Each scene shows the same named points in several views. A view is turned or mirrored, and shifted as a whole, has a little noise and may leave points out.

Scene 1
View 1
nemim: [ -6   9   5  16  11  21 -11   1  16  10  -5  11  19   6  -4 -13  12   5
 -11  -7  12   6]
Vifa: [  3   8   5   6  11   5  -3   5   7   3  -2  23   2  -2   1  -3  -6   5
 -10   6   5  -3]
vode: [-11   6   4  12  -8  23  -3  15 -10  -8   2   6  11   3  -1   4  -4 -23
   0 -10   7  17]
boreg: [  3   9   3   9   8  -2  -4   6   6  11  -8  15  19  -1   0 -13   1   8
 -11  -3  12  -8]
Vepe: [-12  -1  16  15   4   4  -7   8  14   4  16  33 -19  -3   6   6 -35 -23
   4  17 -12 -16]
dano: [  5   8   5   8  17   9  -7  -1  16   9  -5  23   8   1  -3 -10   7  16
 -15   4   9  -2]
bes: [-1  4  6 11  7 10 -5  6  7  0  1 23 -3  0 -1  0 -6 -4 -7  6  2 -2]
telov: [ -5   6   8  10   6  11  -5   8   5   1   3  21   0  -1   1   0 -11  -8
  -4   4   2   1]
Viran: [ -4   5   0  24   2  14 -10   3  12   5  -7  10  17  10  -8 -13  17  -7
 -12  -7  10  -2]
kino: [ 2  6  4  5  4  8 -1 10 -3 -5 -1 19  2 -2  0  2 -7 -4 -6  2  6  4]
baza: [ -1   7  -2   9  -8   8   1  15 -15  -7  -8   5  19   3  -2  -2   3 -13
  -6 -11  14  10]
Lil: [ -2   6   6  18  17  26 -13  -6  27   6  -2  22   5   8  -8 -10  18   9
 -16   2   6   3]
gobog: [ 12   6   0   1   7   4   3   7  -3  -9  -6  24  -3  -2  -2   3  -1   5
 -12   7   7   3]
kud: [ -4   6   2  11  -3  18  -3  11  -5  -8  -3  10  10   4  -3   1   2 -13
  -6  -7   8  13]
Led: [ -2  11   2  -1  -6  22   4  18 -22 -16  -3   5  11  -1   2  10  -5 -13
  -3 -11  13  29]
kib: [  0   9  -3  11  -2  15  -3  10  -7  -3 -11   3  23   5  -4  -7  14  -4
 -10 -14  17  13]
larob: [  0   5  -3  16  -6   1  -2  11  -6  -1  -8   8  17   5  -4  -7   5 -12
  -7  -8  11  -2]
View 2
boreg: [  5  -3  14  -7  -2  -1   0   9  -3  -9  -7  -7  -7 -10   7  -2  -5  13
  -9  -5  -6  19]
gobog: [ -1  -8  14  -2  -1  10   3  21   5 -21   1  -3  -3 -13   1   9   4   1
  10   1  -4   0]
telov: [  4  -4  16  -7   1   9   4   3 -11  -8  -2   1   1  -7  -6  16   1   7
   2   6  -7  -7]
vode: [ 15  -5   8  -8  25   8  10  16 -21 -11  -5   0   7   0  -8  13   6  12
  -5  -8   8 -23]
Vepe: [  3   0  19  -4 -13  13   1 -15 -14  14  10   5   2   2 -10  36   4   3
  14  17 -19 -12]
larob: [ 16  -3  10  -5  15   4   2  17  -8  -5   0  -3  -1   1   8   3   8  16
  -5 -13   2   5]
Viran: [ 14   1  22 -11  15   5  -9   2  -6 -16  -6   7  -1  -5   0  -7   5  25
 -10  -8   3  11]
Lil: [  2   2  32 -12   4   9 -12  -7  -1 -31 -11  12  -2 -19 -12  -7  -2  21
  -6   6  -2  10]
nemim: [  8   0  22 -13  10   2  -4  -1  -9 -23 -15   4  -2 -14  -5  -8  -6  21
 -16  -2   0   9]
kud: [ 12  -5  12  -7  18   9   6  16 -12 -16  -4   0   3  -5  -4   7   5  12
  -3  -7   6 -12]
baza: [ 15  -6   6  -5  21   4   9  26 -11 -11  -4  -6   1  -2   5   4   6  13
  -6 -14   7  -6]
kino: [  4  -6  12  -4   3   8   6  15  -6 -13  -2  -3   0  -8  -2  13   2   4
   4   1  -3  -6]
dano: [ -2  -3  22  -8  -6   5  -4   4   3 -24 -10   0  -6 -18  -3  -4  -6  11
  -4   5  -7  16]
Vifa: [  0  -5  16  -5  -6   6   1   7  -1 -13  -3  -2  -3 -12  -1   8  -1   6
   3   5  -8   5]
Led: [ 10 -11   1  -5  25   7  19  33 -17 -20  -8  -8   6  -7  -4  12   3   3
  -4 -10  11 -26]
View 3
larob: [ 13 -10   3  -3  -5   2   2 -12   9  -9  18 -13  10   7   0   5  11  -6
  -8 -14   3   0]
kino: [  8   0   4  -1  -4   5   3  -8   0  -1   5  -4  15  10   0  17  -5   1
   3 -16  -7   1]
Vepe: [  9  19  -5   5   4 -27   9  -8   4  29   1   5  31  22   1  25 -15   7
 -16 -21 -14   0]
Led: [  4 -27  -2 -12  -9  28  14  -3   1  -5   6 -20  11   6  11  21  -2  -3
   6 -17 -15  -3]
kib: [  7 -22  10  -5  -4  16   2 -15   0 -17  11 -13   3   6   0   3  15  -5
   0  -8   0  -6]
dano: [  6   8  20   8   2  -3  -9 -19  -9 -13  -1  11   6  10 -13   7   4   5
   5  -6   3  -4]
telov: [  6   1   4   1   0  -4   5 -11  -2   6   2   0  16  14  -1  17  -3   3
  -4 -14  -9  -3]
kud: [  6 -14  -1  -6  -2  15   8  -9  -3  -4  10 -13  10  11   7  13   7  -2
  -9 -12 -10  -4]
nemim: [  0 -10  19   4   5   0  -3 -22  -9 -12   1   2   4  13  -7   1  16   0
  -6  -1   1 -14]
vode: [  3 -23  -3  -9  -2  13  14  -8   1   2   8 -18  13  13  11  15   6  -4
 -11 -13 -14  -8]
Lil: [  2   8  16   8  11   2  -7 -23 -22 -13  -2  12   2  17  -8   5  15   7
 -11   1  -2 -11]
bes: [  9   8   5   3   1  -2   1 -12  -5   2   3   2  15  13  -3  16  -2   5
  -4 -14  -6   0]
boreg: [ 10  -3  18   4  -4  -9  -7 -17   6 -10   8   1   9   7 -12   2   6  -2
   7 -11   9  -3]
baza: [  9 -20   2  -7  -8  13   6  -9   7 -10  15 -18   9   5   4   9   9  -7
  -1 -15  -2  -1]
Vifa: [  9   7  11   4  -2  -3  -3 -12  -2  -3   1   5  13  10  -7  14  -3   4
   5 -14  -2   0]
View 4
vode: [  1   7   4   6 -15   4   5   1  -3 -19  -3 -11  -5  18   2  -5   2  13
  28  17 -14  30]
Viran: [  4  17  -6  -9   3  -7  -7   9  -1 -23   9 -14  10  19   2 -10 -12 -11
  14  11 -19  10]
kino: [ 18   3  13  -1 -10  -4  11   0   6  -5   5  -6   4  19  -5   0   4   0
  17   7 -17  18]
kib: [ -1   9   3  -8 -13  -1  -2   1  -1 -26   4 -24   8  16   2   2  -3 -14
  28  18 -14  16]
Led: [  3   2  15   5 -29   6  12  -5   0 -20  -8 -18  -3  14  -1   7   9   5
  36  18 -10  32]
boreg: [ 12   0   3 -15  -3   0  -1   4   2  -7  21 -11  12  21  -3   1   0 -19
   9  10 -18   3]
baza: [  1   0   1  -3 -14   0   3  -3   3 -18   6 -21   2  17   0   4  -1  -2
  33  19 -14  20]
Vifa: [ 23   6  13  -7  -5  -5   8   3   6  -2  11  -3  10  20  -5  -2   3  -9
   7   3 -18  10]
bes: [ 22   9   9  -1  -3  -6   9   4   6  -3   7   0   5  20  -4  -6   1   1
   9   3 -19  15]
gobog: [ 27   5  17  -5  -9 -14  13  -2  13  -4   5  -9  11  16  -7   5   2  -9
  19   3 -16  15]
nemim: [  5  20   6 -11  -4   3  -7  13  -6 -23   7 -11  13  19   2 -10  -3 -18
   4   9 -17   8]

In a view up to two points have been moved. Name them for each view, in the order of its rows, or write -.
view 1 -> Vepe
view 2 -> -
view 3 -> kud
view 4 -> -
